Points on a hilly landscape, in no order, each with its height.
A ball rolls from a point to the lowest of its 4 nearest points, and stops where none of them is lower. Distance is the straight distance between rows; heights are no part of it.
pogus: [-60  10  58  10 -18  30 -13 -28  -1 -21 -57]  height 9.6
Zetu: [-52   4  44   5 -10  26  -6 -12 -12 -21 -56]  height 16.1
Bibo: [-70  10  51  18   4  40  10 -10 -26 -48 -70]  height 21.5
misa: [ -5  41   8 -30 -32   4   2 -39  67  43  13]  height 12.0
nikop: [-11  -2  19 -18 -10  -2 -12   1   4  25 -10]  height 52.7
fepoz: [-21  -9   6 -11  22  31  50  29 -73 -50 -49]  height 41.0
Mezag: [-14  -6   4 -28  34  28  60  27 -87 -69 -50]  height 7.8
pena: [-31  41  38 -27 -39   9 -13 -57  60  16 -15]  height 57.5
vuro: [-49  19  50 -15 -31  17 -26 -47  27  -4 -39]  height 42.5
sizi: [ 17 -25 -12   8  13  12  10  49 -57  -7   0]  height 25.2
Sekez: [ 54   7 -61  11  11 -54  12 -17  70  44  77]  height 33.2
kan: [ 61 -16 -58   3  21 -61  -9  -9  36  27  75]  height 32.8
Pali: [ 40   5 -32  -8  10 -37  -5  -4  47  39  60]  height 19.7
sege: [ 81 -47 -68  18  16 -68 -33  13  -3   3  67]  height 55.4
Goz: [-19  29  28 -28 -34   3 -10 -44  53  26 -11]  height 35.7
rudub: [  8 -15  -2  -5   4  -1 -10  33 -19  19  10]  height 36.9
reti: [ 19  47 -38  23 -26  -5  29 -32 107  70  55]  height 34.2
rubuf: [-57  30  65  -4 -34  28 -34 -73  35 -17 -39]  height 33.1
vin: [-40   3  39  -8 -21  14 -16 -16   7   3 -40]  height 43.6
Riru: [ 30   8 -18 -17   6 -31  -8   3  34  43  47]  height 18.3
pup: [-42  -8  28   5   8  33  27  12 -43 -31 -58]  height 37.7
doga: [-77  29  78  24 -14  47 -38 -59   9 -49 -50]  height 26.3
Poda: [ 10  45  -9 -19 -24  -4  14 -28  84  52  33]  height 21.3
gatu: [ -7 -19   7   1   5  22  14  38 -45  -5 -24]  height 31.6
fupe: [-74  35  81  12 -21  41 -43 -80  27 -39 -34]  height 31.0
zut: [-35  -4  20   3  17  29  36  22 -58 -41 -58]  height 56.3
Tuv: [ 73 -35 -61  15  20 -66 -25   8  11   5  70]  height 65.8
par: [101 -64 -87  38  12 -75 -35  19 -16 -27  50]  height 6.1
mipom: [ 28  23 -34  -5   1 -32  10 -12  68  52  60]  height 26.1
lar: [ 38 -30 -26  14  20  -6 -15  47 -40   2  32]  height 11.4
keme: [-30 -12  17   0  11  34  28  21 -48 -26 -50]  height 44.6
kimo: [-39  -1  18 -11  27  36  51  18 -66 -59 -63]  height 41.3
zasuf: [ 26 -27 -17   7  11   1  -9  45 -40   5  22]  height 18.9
Leda: [ 68 -41 -59  26  20 -52 -31  29 -22  -7  58]  height 33.9
kipa: [ 31  33 -38   2  -3 -26  18 -22  84  58  64]  height 38.3
Vazed: [ 29 -20 -20  -1  15 -27 -18  25  -5  24  42]  height 51.6
Batuk: [-12 -12  15  -6  -4  11  -9  21 -16  10 -15]  height 55.8
Dume: [-10 -16   2   3  11  28  25  37 -60 -19 -25]  height 31.5
lop: [-29  21  34 -25 -32   8 -22 -35  38  18 -20]  height 48.9
bif: [ 41 -28 -35  20  20   4   3  57 -64 -20  23]  height 23.8
Ramug: [-54   5  31   5  19  32  37   8 -47 -55 -68]  height 53.4
sodo: [-27  15  35 -23 -26   5 -15 -24  26  20 -21]  height 5.6
favod: [  6  22   1 -28 -15 -16  -7 -12  48  42  26]  height 16.9
boge: [ 61 -41 -53  34  24 -31 -25  45 -43 -16  42]  height 31.7
gufo: [  4  54  -5 -16 -38   9  15 -49  90  52  25]  height 21.4
kudaf: [ 17  48 -24  -3 -23 -10  22 -31  92  63  49]  height 35.0
bomin: [ 30 -19 -30   0  29  24  34  55 -85 -46  -6]  height 24.2
lobu: [-25  -3  28  -9 -14   9  -7   1   0  13 -30]  height 16.8
rumo: [ -3   3   9 -19 -10  -7 -14   9   5  30   6]  height 51.8
bod: [  6 -16 -11 -14  28  28  52  42 -89 -52 -30]  height 13.0
zuz: [ 52 -23 -41   5  19 -50 -23  19   6  18  62]  height 47.5
gasir: [-76  17  61  24   1  43  -5 -30 -11 -53 -68]  height 17.2
zosen: [ 84 -54 -72  36  19 -55 -35  28 -32 -19  48]  height 21.2
koto: [-48  -8  34   8   3  29  14   5 -27 -24 -59]  height 25.9

Where does a ball stop that starts at each point below?
Dume => lar
Tuv => misa
Leda => par
zuz => misa
Batuk => sodo
koto => pogus
Riru => misa
rumo => sodo
rudub => lar
bomin => Mezag
gatu => lar
Bibo => pogus

Call two points neighbours if one is among the 4 nearest of the other. Go from one point of each pair to the other, from neighbour to neighbour, staying as low as possible. Name the highest point that can't be avoided.
sodo and lar => keme
par and lar => boge
lar and Mezag => bomin
sodo and pogus => vuro
misa and sodo => Goz
